A landscape with many valleys, sampled at points; each row gives a point and its height.
A ball rolls from a point to the lowest of its 2 nearest points, and stops where none of them is lower. Distance is the straight distance between rows; heights are no part of it.
k996 height 517: [-16.7  23.7  -3.1   9.9  14.5   0.0  -9.1 -16.4 -36.8 -10.8  20.1   9.6
  -8.9  11.0 -28.4   4.9   4.3 -23.8   2.6 -22.2 -16.7]
k677 height 530: [-23.7  30.7   8.9  -4.0  18.9  -5.8  -8.0   3.1   9.1  -3.2   3.0 -15.3
  12.9  13.3  25.9   4.8  12.6 -15.3 -22.8   2.6 -23.6]
k949 height 465: [  7.5  16.0 -11.2  -4.1  20.0 -27.9   6.0 -13.8   6.6  16.1 -13.8 -25.5
   2.5   3.7   7.7 -27.1 -12.4 -22.5  23.9  -4.6 -12.2]
k40 height 619: [ -3.5   1.5  34.7 -23.3   3.8  29.5  -0.3  15.6  34.1  14.7 -31.7 -26.1
   6.5 -14.6  25.6 -41.2  25.9 -13.5 -45.7  18.2  -2.4]
k645 height 723: [-25.9   2.5  -6.7  -1.2  10.0 -20.6   5.1  13.8  32.0 -16.1 -31.5 -21.0
   7.2   8.4  21.8 -29.7 -13.2  14.3  -6.4   8.6  -2.0]
k100 height 209: [ -8.5   5.2 -17.3  27.0   6.7  -7.4   1.9 -15.0 -49.6  -6.5  19.8  34.7
 -19.0  15.7   9.0  46.6 -16.1  29.1 -17.1  -2.4 -22.1]
k309 height 429: [-12.3  24.5  -1.6  18.1  -0.1   4.0   2.5 -32.6 -17.3  12.0   2.3 -12.8
  11.8   4.5  22.2 -27.9  -9.3   4.2 -22.4  25.4  -8.6]
k877 height 552: [-20.5  17.3  -8.2  21.2 -13.6 -27.4   2.9 -17.7   9.0  -1.3   3.2  -1.6
   4.1   7.0 -12.7  12.0  -2.9 -12.3  25.6  -3.9  19.0]
k260 height 690: [ 29.5  -8.7  -5.3 -19.4 -21.5  -5.7   6.8  26.2  10.6  19.9  -9.8  28.5
  -4.0 -18.9   0.5  56.8  10.4   8.8 -15.7   7.5  -9.4]
k28 height 453: [-17.1   4.3   9.9  39.4  -3.0  11.0   0.4 -24.6 -30.0  19.5  10.4   8.5
  15.5  22.5  10.6   6.2   6.8  13.9 -31.4  26.7 -12.8]
k653 height 848: [ 23.8 -44.0   9.6 -40.9 -10.6 -34.5  21.5  34.9   7.0 -25.6  -2.8 -23.7
  -3.2 -13.1  -8.1  -3.8  -5.5  28.5  30.2   0.2  33.5]
k576 height 444: [ -9.2  14.1   4.4  -9.9  -3.0 -25.7  23.5  11.4  27.8 -18.5 -23.3 -12.7
  11.2  11.2  24.9  21.5   4.5  29.0 -30.5  27.1  -2.8]
k413 height 594: [  2.4  -9.7  24.5 -23.2  13.9  27.4  -5.6  23.3  35.7  17.2 -18.7 -41.8
   8.6  -9.6  30.9 -47.8   2.1 -27.1  -2.3  12.1  10.8]
k235 height 668: [ -7.6   5.9   8.9  20.8  -0.7  29.5 -21.2  -8.5 -25.7  25.5  36.9  36.9
   5.5  11.1 -10.8  28.4   5.9  25.2 -19.7   2.2 -25.4]
k699 height 439: [ 18.2  18.5 -30.1  -4.2  -0.1  -9.5  -2.8  -5.7 -14.1  17.5  -9.3  26.9
   1.9 -20.8   0.6  43.5  26.9 -11.1  17.5 -19.3 -25.0]
k618 height 387: [-40.1  36.5   9.0  20.3  -7.3   5.9   1.5  -4.7   9.7  21.9 -13.8 -11.5
  10.0   6.6  28.5 -13.6  19.8   0.7 -64.0  29.1  -7.8]
k83 height 484: [ 36.5 -16.1  -4.5 -36.0   8.2 -12.4   4.1  16.7  14.5  -1.9 -25.0 -36.2
 -13.8 -25.4   8.2 -28.8 -13.7 -21.0  14.5   2.1  17.7]
k593 height 614: [-23.5  14.9   1.7  18.4  15.6  46.3 -12.3 -25.6 -59.9  23.9  44.2  14.1
  -3.9  25.3  -9.6  -1.2  27.7   9.9  -2.9   0.8  -8.7]
k802 height 592: [ -7.7  -3.7  -4.2  19.8  -7.0 -24.0  21.3 -23.7   3.4 -26.0  -6.9  13.7
  -9.4   9.1   1.3  11.5 -28.6  42.1  10.9   8.0   8.6]
k727 height 286: [-10.6  -3.1 -21.7  38.4   6.5 -16.6  -4.7 -14.7 -80.8   6.8  33.2  33.5
   2.4  17.4  -0.4  40.6  -1.1  36.0   2.0 -21.1  -8.2]
k610 height 483: [-18.6  23.4   4.8  -7.8  13.3  26.4  -7.5 -14.8 -21.5   8.5   4.4   3.2
   6.2  -3.9  -1.5  -2.0  16.6 -30.1  -0.8 -38.0 -27.3]
k313 height 671: [ 26.1  -6.0  -9.9  -7.9  -3.2  20.8   6.7   7.5  -8.6  28.0  -8.1  43.7
 -17.2  -1.8  10.7  38.4   6.1  13.7 -10.8  10.4 -20.1]
k702 height 571: [  1.6   4.8 -29.6  29.9   9.3   6.2  -2.5 -33.3 -68.0  18.8  -1.2   3.9
 -12.3  11.1   4.5   5.5 -23.7   6.2 -14.2   0.8  -8.5]
k273 height 440: [  7.9  18.8   3.9   0.9  -2.6  11.8  11.9  -9.2 -11.5  24.9  -3.0   9.2
  -6.8   0.3  31.3  23.0  25.3  -9.5 -33.0  13.2 -39.8]
k217 height 410: [-13.0  15.8  15.0  18.9 -23.2   4.5   5.6   8.5   0.1  14.1 -11.8   1.6
   5.0  -1.3  37.0  20.0  19.8  16.0 -56.8  22.4 -18.3]
k422 height 407: [-31.6  34.7  20.3  29.9   0.6  16.8  -7.6 -26.8   3.0  30.6  -9.5 -24.0
  23.7  14.4  29.4 -37.5  15.3 -10.6 -29.0  25.3  -1.4]
k604 height 736: [ 26.7 -63.2   0.6 -13.0 -14.0 -13.3  12.1  40.1  -3.0  10.4  -0.1  -0.2
 -26.2  -2.5  -9.7  17.4  -0.7   9.4  49.4  -5.1  25.9]
k190 height 394: [ 15.9 -25.9  14.4 -41.4 -15.0  23.6  -2.2  19.8  16.9   8.0  -5.3  -7.0
 -10.6 -15.1 -32.1  -9.5  16.7  -6.7  21.9 -18.3   3.6]
k57 height 672: [ 20.9 -32.8 -19.7 -11.2 -12.8 -39.4   8.8  18.4   7.4 -14.5 -19.2 -13.9
  -1.5 -29.4 -26.7  21.2  -4.6   5.9  31.8 -18.2  10.6]
k447 height 609: [-11.9  -4.7  -1.5 -28.1  -5.8   3.1   8.8  28.8  34.5 -41.3 -13.4 -33.2
   4.0  12.1   4.1 -39.7  -8.0   7.2   1.7  10.5  47.2]
k359 height 744: [ 21.3 -27.4 -21.1 -17.7 -20.9 -45.6  28.9  21.3  20.2 -21.0 -50.0 -22.4
   7.6 -17.6  22.7  29.5 -10.4  38.5  -2.9  12.8  36.5]
k703 height 315: [  6.8 -13.7  12.7 -24.5  16.3  16.2   8.2  21.5  15.6   3.2 -25.7 -11.4
  -3.5  -3.9  12.1 -21.1   3.7 -31.2   3.5 -21.3 -19.6]
k560 height 545: [ -9.2   8.0 -14.5  46.4   6.0 -20.5  -1.1 -22.3 -38.4  11.3  21.7   3.5
  -5.4  22.4   3.1  -1.8 -29.6  12.8  -2.2   7.8  10.0]
k906 height 107: [ -8.5  -7.6 -16.6  33.7  -1.4 -23.1  -2.4  -6.2 -19.5 -12.1  11.0  31.9
   0.5   3.2 -11.1  36.1 -34.8  25.8  -9.4 -15.8 -13.3]
k890 height 441: [  7.1  34.9  -2.6 -28.8  20.4   5.1   6.9 -29.7  -2.6   8.8 -27.9  -1.9
  -4.1 -10.9  -3.9  -3.4  16.3 -39.6   9.5 -38.2 -30.0]
k192 height 396: [-17.1  11.7  24.4  13.4 -21.5 -18.1  22.9   9.8  34.5 -15.7  -5.8  -5.9
  29.4  12.4  43.0   1.3 -11.9  38.2 -31.7  25.4  19.1]
k191 height 411: [  6.6  31.1 -17.6   2.6   7.9  -9.6  -6.5 -22.7 -18.1  21.7 -30.6  -6.7
  -0.2   7.2  17.7 -14.3 -19.0 -11.7 -27.4  -3.0 -12.1]
k318 height 573: [ 33.3  -1.7 -17.1 -19.1   3.0 -31.5   4.2  32.5  19.8 -24.0 -34.3 -33.9
  -1.6 -20.4   8.6  -5.1 -23.3   4.1  -2.0   7.7  33.3]
k23 height 551: [ -5.4  10.8  -5.6   8.8   9.2   8.9 -16.1  -8.7 -53.9  24.0  43.2  27.3
   0.0  19.9 -26.6  23.3  20.2 -15.9  18.4 -31.9 -18.2]
k998 height 691: [  1.3  -8.0   0.9  27.6  -8.6  -8.0 -13.4  -2.8  10.6 -18.9  25.6  20.6
 -13.1  -0.5 -25.1  -8.9 -35.1  15.3  17.6  -2.9  13.1]
k231 height 602: [-20.6   5.1 -10.2  23.9  16.8  49.2 -22.5 -23.2 -70.0  34.7  14.6  -1.3
 -15.0  21.3 -15.4   9.4  16.5 -10.4 -10.7 -22.2 -23.7]
k564 height 210: [  4.5  -6.4  -2.2  -4.0   8.3  16.3   0.8   7.9  17.2  17.7 -16.2   4.3
 -17.8   6.1   2.1  -5.3 -12.7 -32.0  32.2 -15.7 -14.8]
k711 height 591: [-17.3   1.4  17.0  15.9  23.7  35.6 -32.1 -21.8 -19.8  -5.0  39.7  15.9
  -5.2   4.9 -10.8 -25.0  -5.1 -21.9  14.9 -28.4 -27.7]
k369 height 891: [ 34.8 -44.9   0.0 -51.4  -5.4  -2.1  17.5  46.8  20.6 -33.2  -9.1  -8.4
  -5.0 -24.4 -14.8   6.1   3.7   6.9  14.2 -11.0  11.0]
k767 height 163: [ 35.3  -7.6  -5.5 -35.3  11.1  -6.3  -1.9  11.8  -0.8  28.8   9.0  43.0
 -17.2 -27.2 -24.9  17.3  18.2 -33.9  42.8 -47.5 -12.8]
k175 height 651: [-19.5  23.8   7.2   9.2 -17.0 -22.4  -7.7  -5.9  33.9 -23.1 -10.4 -32.8
  27.3   5.1   8.9 -28.6  -2.3   8.5 -10.5  23.2  39.0]
k642 height 323: [-26.9   9.2  15.1  16.0 -12.0 -13.7   7.3 -26.9   7.6 -21.0  -6.7  -8.0
  17.7   3.1   5.2  -2.4 -17.0  41.0 -42.0  15.9 -11.8]
k662 height 600: [ 10.4 -13.2 -19.1 -54.5  -3.1 -30.3  16.9  24.4  24.6 -13.9 -43.5  -5.8
  11.7 -36.1  -8.2  42.5  23.4   5.0   3.0 -18.7   0.7]
k449 height 618: [ 37.2 -37.0 -31.4 -28.9 -13.3 -24.6  23.7  60.6  11.5 -13.6 -17.7  -0.2
  -9.7 -15.8  -6.8  39.9  10.6 -11.2  24.7 -17.5  37.0]
k419 height 646: [ -6.6 -23.7  12.1  31.3 -10.0 -20.1  21.0  12.4  14.5 -17.3  16.2  14.4
 -17.8  15.3   5.3   3.9 -40.5  32.8  26.0   1.2  12.7]
k404 height 474: [-19.6  17.3 -19.8 -14.9   3.7 -26.6  20.3 -11.8  20.3  -0.4 -38.7  -6.3
  17.8  -0.1  18.7  29.9  17.3  27.9 -39.7  12.6 -26.7]
k73 height 497: [ 11.4 -16.8 -23.7   9.8  19.4  -1.7  -5.8 -13.5 -40.7  30.7  21.5  54.3
  -9.5   4.7  -3.4  35.6  17.6   6.6  10.5 -21.8 -42.8]
k214 height 692: [-33.0  -2.3  10.2  22.7 -22.8  11.5  27.3 -15.3  26.7 -24.4  -5.8 -15.0
   7.3  20.4  14.8 -23.0   1.5  24.5  -6.4  32.2  19.1]
k5 height 509: [-31.1  22.2 -14.4  39.3 -14.0 -26.5   3.9 -28.4  -9.3   7.2 -11.5   0.2
  17.1  18.6   6.0  18.8  -1.7   2.0  -9.7   4.2   0.0]
k650 height 479: [ 11.2  -6.4  24.9 -24.8 -17.6  39.3  -5.5  28.6  28.2   0.9  -0.1 -11.5
  -0.3  -1.4  -8.4 -24.5  11.1 -30.6   5.4   7.5  17.8]
k498 height 665: [  0.3 -10.8 -15.8   1.4 -18.8 -59.6  17.5  -0.3  15.6 -28.5 -12.3  -4.4
  12.6  -9.7 -13.3   8.7 -25.0  16.4  21.9  -7.4  23.5]
k869 height 292: [ 32.8  -6.4  -5.0 -32.4  -6.4  15.4  -3.0   3.6  14.6  16.9 -11.3  10.6
 -14.5 -25.5 -21.7  29.1  19.7 -20.7  16.6 -33.0  -3.1]
k198 height 386: [ 30.6  -5.1  -6.0   3.1  19.9  -2.3 -10.7 -14.1 -19.9  23.4  10.2  23.4
 -34.2  -0.1 -22.2 -23.7 -11.0 -28.5  26.3 -17.0  -4.0]
k700 height 52: [ 13.7 -14.9  -3.0 -34.4  18.2 -19.8   5.1  11.0  12.6 -23.1  -3.0  -1.1
 -15.9 -17.4 -10.3 -10.8  -3.5 -22.9  33.0 -25.5  -4.4]
k119 height 544: [ 17.7 -38.7   1.4 -12.4  -4.9 -25.2   5.9  -6.7  -7.4  19.1   6.9  11.8
  -9.4 -12.5 -33.5   0.8 -16.1  -7.4  29.1  -0.4 -13.6]
k219 height 633: [-43.7  27.2  20.6  32.9  21.9  43.7 -22.7 -36.7 -54.4   2.6  19.0 -28.7
  11.8  24.9  28.2 -49.1  32.5  -9.9 -40.2  21.5  -6.2]
k502 height 285: [ 33.1 -15.0  14.9 -20.2   9.0   8.5 -17.0  15.4   1.3  14.2  39.8  36.9
 -13.1  -5.0 -31.5  -1.6   6.3 -25.2  31.1 -25.3  -6.1]
k819 height 253: [ 17.1 -19.7  13.5 -16.5  28.6   8.4   3.0  17.8  16.5 -14.7  21.4   9.4
  -5.2  -7.8 -16.8 -36.5 -15.7 -17.4  27.9 -19.4  -6.4]
k372 height 214: [ 16.2  -2.7  27.6   1.3  -9.7   8.8 -17.7  12.0  22.0 -10.1   6.9  -9.6
   7.7 -11.3   1.1 -18.0 -16.3   1.2 -16.9  28.7  26.5]
k12 height 669: [-35.4  22.7   5.8   4.0  -4.6 -18.9  -8.6  -0.5  35.5  -6.4 -17.8 -34.1
  23.7   1.8  34.0 -35.7  -2.3  20.2 -46.9  34.4  22.9]
k979 height 642: [-39.2   8.0  13.9  35.4  10.6  50.0 -13.7 -19.2 -81.6  21.9  22.3 -26.9
  16.5  24.3   4.9 -22.7  33.6  -4.5 -28.9   6.7 -13.1]
k789 height 311: [ 10.5  -0.3  -2.6 -12.3 -18.3  -3.3  -1.0   6.3  20.3  -9.8 -16.9  -5.0
   0.2 -13.4  -5.9  -3.3  -9.0   2.6  -7.6  11.0   0.8]
k510 height 717: [ -8.1   6.0  -1.5  37.0  -1.7  30.8 -17.0 -11.7  -1.0 -23.8  35.6  23.2
 -13.1  17.3  -5.1 -15.4 -26.8   9.8  -2.5   7.9  21.2]
k488 height 358: [ -2.3  12.2   5.2  21.8  23.5  17.3 -19.5 -26.5 -41.2  42.6  18.4  -5.5
  -7.1   4.7  12.4 -23.4   6.4 -36.4   7.9 -14.4 -30.6]
k927 height 644: [ 10.0 -20.3  -9.4 -26.3  -5.5 -22.2   7.7  18.7  32.2 -36.1 -21.9 -26.5
   0.0  -4.8  -5.3 -29.9 -36.5  24.0   5.4  11.8  42.2]
k122 height 431: [ 19.7 -35.9  23.3   4.7 -10.5  -4.2   0.4  37.8  18.7  -2.8  16.8   1.8
  11.7  -2.9   1.0  -0.2 -15.3  10.0  26.1   5.3  18.1]
k148 height 701: [  7.7 -14.4  -1.7 -24.7 -21.1 -29.0  31.9  30.3  17.4 -36.3 -27.2 -27.2
   9.4   6.3  15.3  -2.0 -17.5  42.6  -6.1  17.2  50.4]
k643 height 666: [-32.6  23.1  20.7  20.9 -22.6  22.7   6.7  -5.2  12.9  -8.4  14.9   2.4
  -5.7  26.3  10.5   6.2   3.8  11.8  -7.0  28.6  23.1]
k349 height 603: [-18.2   7.3  10.1  29.6  13.5  55.2 -29.8 -25.1 -14.7   6.3  31.1   7.0
  10.3  15.2  -9.2 -45.0  -9.7 -46.9  17.2 -11.9  -5.8]
k256 height 645: [-37.7  28.6  18.6  23.4  -6.4  54.4 -15.9 -13.1   5.6 -16.0  27.0   7.3
   5.3  19.8   5.7 -10.6  26.3  -2.1 -16.4  28.5   1.3]
k806 height 682: [ -8.3  -9.5   6.1 -41.3  -5.1 -11.2   5.6  26.3  32.6  -8.9 -39.5 -46.4
   8.0  -5.0  12.4 -15.4  25.0  10.0  -9.3  18.1  10.8]
k334 height 888: [ 17.0 -42.9  -0.4 -24.1 -16.9 -15.5  25.7   9.9  27.5 -35.6   3.7   0.5
 -15.3  -0.4  -9.8   7.5 -14.8  38.3  19.5   4.0  13.6]
k962 height 549: [ 11.9  -0.7 -15.9 -16.5 -17.0 -33.6  20.8  20.2  23.1 -31.8 -29.7  10.5
  11.6 -22.5  -6.9  48.5  14.9  13.4  -8.8   0.5  10.4]
k454 height 306: [ 48.8  -4.8 -33.5 -18.2  16.1 -41.5  10.3   7.6   0.0  19.8  17.4  29.4
 -35.6 -32.4 -31.9  13.5  20.0 -41.5  43.6 -43.7  -4.0]
k921 height 617: [ 21.3 -19.0 -27.6  -7.5  -4.2 -41.4   8.1   8.9   3.4  -7.4   0.8  31.5
 -11.7 -19.8 -24.9  34.5   3.3  -6.5  27.5 -14.7  10.6]
k567 height 375: [ 26.9  15.4 -18.2 -25.0  -2.1   5.3  17.1  -7.8   7.2   6.4 -34.2   1.7
  -2.1 -23.6  -3.2  19.4  28.5 -25.4   4.1 -19.1 -16.4]
k281 height 616: [-28.8  23.4   8.5  31.9   0.5  60.0 -30.3 -27.2 -30.8  11.4  17.4 -11.8
   1.9  11.4 -10.1 -29.7   2.5 -17.3 -17.8  -2.1  -2.8]
k833 height 347: [ 12.2   0.6  25.7 -18.3  16.3   4.0 -17.1  -1.5  -1.0  -2.7  30.9  14.1
  -7.1 -10.5 -23.7  -5.2  -5.9 -15.0   8.2 -21.3 -25.5]
k974 height 502: [  7.2  16.4 -22.1 -10.5  -2.1 -22.4  15.2 -10.5  10.3 -15.4 -21.7  18.5
   5.3 -20.2   3.9  44.7   5.4  24.1 -25.3  -0.2  -9.3]
k66 height 504: [  6.1 -29.0 -10.3 -33.9 -19.5   3.8   1.6  32.5  23.2  -5.7 -36.5 -22.5
 -20.3  -8.4 -12.5  -4.2  -1.1 -13.3  29.4 -23.3  20.4]
k15 height 627: [-25.5  11.5   5.6  24.2   6.1  53.4  -7.7 -18.1 -38.8 -19.6  40.9  13.3
  -2.3  32.1  -2.4  -2.3  10.6   5.9 -19.1  15.2  -5.1]
k457 height 527: [  8.7  -4.4 -18.9   5.3  19.1 -13.5   1.4 -26.5 -38.9  25.0  12.4  32.0
 -20.3   7.6 -27.5  12.6  -5.8   9.9   8.7  -8.9 -20.0]
k600 height 350: [ 35.1 -10.5  14.0 -12.0   6.5  24.2  -9.1 -12.6 -21.0  37.0  38.4  39.6
  -3.2   1.4 -22.4   7.2  18.0   1.6  23.9 -14.3  -0.1]
k620 height 557: [-12.3  14.3  31.9 -12.6   5.1  12.1   9.6   7.6  21.4   8.6 -12.9 -20.6
  24.4   1.2  21.8  -5.6  12.8 -22.7  -7.3  17.5 -24.8]
k360 height 589: [ -8.9  20.7  41.0  -4.2   3.4  26.5   2.3  -6.2  20.0  -1.0  21.3 -14.8
  17.6  -3.8  14.3 -37.0   7.0 -25.1  -2.4  28.9  -1.0]
k725 height 588: [-14.4   8.5 -27.8  32.3  23.6  19.0 -12.6 -28.8 -58.7  24.2  -4.5  14.7
  -5.4  11.9   2.8  24.4  -1.0   6.6 -19.7 -21.8 -41.4]
k409 height 246: [ -4.2  -8.4 -38.4  25.6  -4.5 -45.4  13.8  15.5   7.3 -21.9  -4.0  21.6
  -1.4  -6.9 -10.0  50.4 -29.0  21.8   8.6 -25.8   2.8]
k259 height 574: [ -3.4   9.9  30.4  -4.3  24.3  39.8  -8.5 -13.3 -38.1  14.8  42.8  28.2
  -5.8   7.6 -26.7   2.2  15.8 -27.2  21.5 -33.6 -20.6]
k345 height 473: [ -1.8   4.7 -36.6  14.1   7.9  -5.7 -15.1 -15.0 -27.3  22.2   4.5  31.6
  -4.8   3.9   6.5  65.2  13.6  -7.0  15.7 -28.3 -35.1]
k563 height 731: [-18.3  -4.1   9.7  41.7 -10.9  30.0 -11.9 -37.1  14.6 -20.2  25.0  -3.2
   0.5  15.4  -2.2 -36.8 -20.4  14.1   2.8  31.0  23.3]
k622 height 423: [-20.5  33.6   7.5  14.4  27.1  21.6 -21.7 -42.3 -56.1  -5.3  29.4  -8.6
   5.5  32.0   5.4 -29.8  15.8 -18.4   2.2  -6.9 -12.6]
k986 height 604: [-14.6   4.1   9.1   8.7 -11.1 -27.3  10.3  -0.4  19.8 -31.7   3.5 -12.6
  14.9   9.3 -11.5  -4.6  -9.9   8.5  18.5   2.8  33.1]
k417 height 615: [  6.6   7.0  43.1  -5.5 -12.8  26.1 -12.5 -22.0   0.2   9.4  34.2   5.0
  15.8  -1.1  -5.8 -24.6  13.7 -27.2  15.4  16.3   0.9]
k312 height 512: [  5.5  17.9 -29.6  -4.6  21.9 -36.1   5.6 -26.3  -2.0   7.1 -25.6  -8.7
 -25.4  -2.1  -7.6 -14.3  -5.7 -11.3   9.9  -3.9  11.4]
k544 height 593: [  2.1  -8.4 -16.0 -14.1 -27.1  10.9   5.6  16.9  31.5  -9.6 -14.7  -0.7
 -37.1   8.5 -14.4  15.9   3.5  -4.7  35.6  -9.5  15.9]
k853 height 566: [ 13.9  -6.6 -12.3   3.9   3.0 -15.7  -5.2  -8.9  -6.1   3.5  24.5  39.4
 -28.5  -9.0 -39.4  27.4  -1.3   1.2  13.0 -24.9   0.9]
k769 height 531: [ 47.4 -41.5 -24.5 -15.6 -13.0 -26.5  16.3  51.7  10.2 -30.9 -19.7   8.3
  -0.4 -24.2  11.9  53.2  -3.8  25.4   5.7  -9.2  24.8]
k937 height 374: [  9.7  27.8  -1.9 -17.9   3.0   5.2  -2.0  -9.8  11.2   9.2 -20.8  -5.6
  -3.5 -22.9  13.2 -10.5   3.4  -5.6 -32.4  -0.3 -11.2]
k771 height 392: [-19.4  16.2  14.9  37.8  20.3   6.9 -18.8 -18.2 -32.7  11.1  33.2 -12.8
  19.9  21.3   5.8 -19.6  -0.3 -19.4  17.5   1.3 -15.6]
k923 height 324: [ 13.9 -28.9  26.7   2.7 -16.6   6.2   0.8  31.9  33.0 -23.5  15.0 -15.0
  14.7  -9.2   9.7 -30.8 -19.8  11.3   6.6  25.9  47.2]
k691 height 507: [-28.9  27.7  15.0  13.5  11.8  27.2  -9.3 -10.2 -21.9  11.7   8.1 -11.8
  18.2  14.7   3.3  -3.0  13.6 -29.0 -33.1  -8.8 -35.5]
k460 height 385: [ 18.1   7.6   7.3   3.2 -22.9 -13.9   8.4   1.9   6.7  -4.9  -0.7  11.3
  -6.6 -15.8   2.6  14.4 -23.4  28.6 -27.9  16.2  14.8]
k264 height 746: [-20.3 -20.6   2.2  10.0  -6.2  23.2 -12.4 -12.4  34.7 -23.4  14.8   0.9
  -7.0   1.9 -20.2 -45.5 -24.9  -4.4  17.6  17.4  26.4]
k244 height 455: [ 35.2 -26.5 -10.7   2.9 -22.0 -21.9  16.2  24.8  14.2 -18.3  -5.2  14.3
   4.2  -7.0   5.3  36.1 -23.1  35.6 -13.4   4.6  30.5]
k379 height 550: [-10.2   5.4 -24.9   0.1   9.4 -37.1   4.2 -31.3   9.1 -13.9 -22.6  -7.5
  -8.9   1.5   7.0  -4.8 -12.7  19.7  11.1  13.9  -2.9]
k306 height 478: [-28.7  23.4  -6.5  36.5 -11.7  11.4   1.9 -28.3 -37.8  26.4   8.8  -4.4
   5.5  11.3  -1.3  17.0  17.2  -4.0  -3.4  -2.7 -17.0]
k336 height 634: [  4.3  12.7  30.7  -2.8  -5.2  28.1 -13.5  -6.4  -7.5  21.6  23.9  19.4
   8.6  -3.5  -3.7  -4.2   5.1 -14.3 -19.0  18.6 -17.9]
k163 height 212: [-20.6  11.3  -8.7  16.9  -1.3 -14.7  -8.7   0.1   9.4 -12.1  -8.6  11.3
   9.8  -6.2 -17.7  23.8 -20.7   8.0 -18.7 -14.5 -22.2]
k899 height 278: [-18.8  29.6  -2.1  11.2   1.8 -15.0 -14.7 -12.7 -14.7 -13.2 -17.0   1.9
  17.1   2.1   8.1  14.7 -14.2  15.4 -49.5  12.4 -23.0]
k977 height 359: [-27.8  11.7  21.6  36.3  -0.9  -7.9  11.1   3.6  10.3   2.7   2.9 -15.6
  32.9  11.6  34.0  -6.7  -9.2  33.6 -43.6  33.5  -7.3]
k130 height 643: [ 21.0 -10.5 -11.8 -54.7 -10.6 -19.1  20.1  29.0  23.6 -17.8 -43.8 -24.7
  -4.5 -20.3   1.1  18.4  24.8  12.7  -6.5  14.9   9.2]
k370 height 684: [ 36.7 -54.1 -22.0 -30.7 -10.7 -12.6   5.5  46.7   8.5  16.9   5.3  18.0
 -21.1 -18.2 -13.4  35.0  20.4 -10.7  41.0 -25.7  27.0]
k86 height 794: [ 36.7 -65.2   3.0 -22.5  -5.5 -27.7   9.8  42.4   8.2  -5.9   2.9 -18.6
  -9.3 -19.5 -25.8 -14.8   9.6  -6.4  37.4  -6.7  42.1]
k709 height 267: [ 20.9  11.6 -12.8 -27.1  22.3  -6.7  14.8  -3.5  -3.4 -15.5   0.0  14.6
 -27.3  11.4 -12.5   0.2   3.8  -6.9  15.3 -20.4 -24.1]
k867 height 652: [ 12.7   4.7  15.3  -9.4 -11.6  25.1  -5.4   9.5   0.6  19.1  22.9  25.3
  -8.8  -6.5  -7.0  23.2   1.5  28.6 -28.5  10.9 -18.5]
k453 height 625: [-45.3  35.6  12.6  33.3  14.7  61.0 -26.2 -35.4 -20.2  -7.3  25.8 -14.3
  30.3  14.0  10.6 -52.1  23.7 -22.9 -33.8   9.2  -6.7]
k154 height 528: [ 10.7 -35.2  -0.4  15.2  -6.8  -2.3 -14.5  25.3   9.2  24.2  -0.3   4.8
  11.0  -1.8  -0.6  27.2  -9.1   0.6   2.7   7.8 -23.4]
k818 height 546: [ -4.7  -5.1  17.4 -20.5 -12.1  23.4 -15.7  36.7  41.8 -18.0  -9.2 -39.4
   7.1   1.1  16.8 -38.6   4.0 -19.1   7.5  23.5  39.2]
k104 height 402: [ 14.1   4.6  -9.0 -32.0  17.0 -18.1  -4.5   6.6  28.1  10.6 -44.0 -29.0
   1.9 -18.3  10.6 -24.0   4.0 -20.8  10.9  -4.0  -8.5]
k16 height 308: [  9.3  13.7  -2.0  13.4   7.6  18.2  -5.8 -17.7 -17.8  27.3  -1.5   7.4
 -22.4  13.3   6.5 -11.0   0.7 -12.1  21.8  -0.8 -12.8]
k323 height 702: [-21.9   5.9  -4.4 -18.4  14.2 -12.5  -5.2  -2.0  47.2  -7.0 -33.5 -50.4
  18.1   8.2  14.0 -48.5 -17.9   1.7  14.2   9.8  19.5]
k3 height 494: [ 19.5 -21.4  14.7   8.0 -13.5  -9.4  -3.0   4.5  -0.9  16.4  18.7   8.3
  13.6  -3.4  -3.8   0.0 -21.6   3.0  19.3  19.5  -9.3]
k512 height 683: [-39.2  14.8   5.3  -8.9  10.0   3.8 -14.3  19.4  55.0  -7.1 -26.9 -48.4
  23.3   3.7  28.9 -52.2   6.3  -5.7 -22.0  19.3  33.7]

For each start below, name the point where the ball stops.
k15: k618
k979: k618
k219: k610
k12: k618
k498: k618
k130: k906
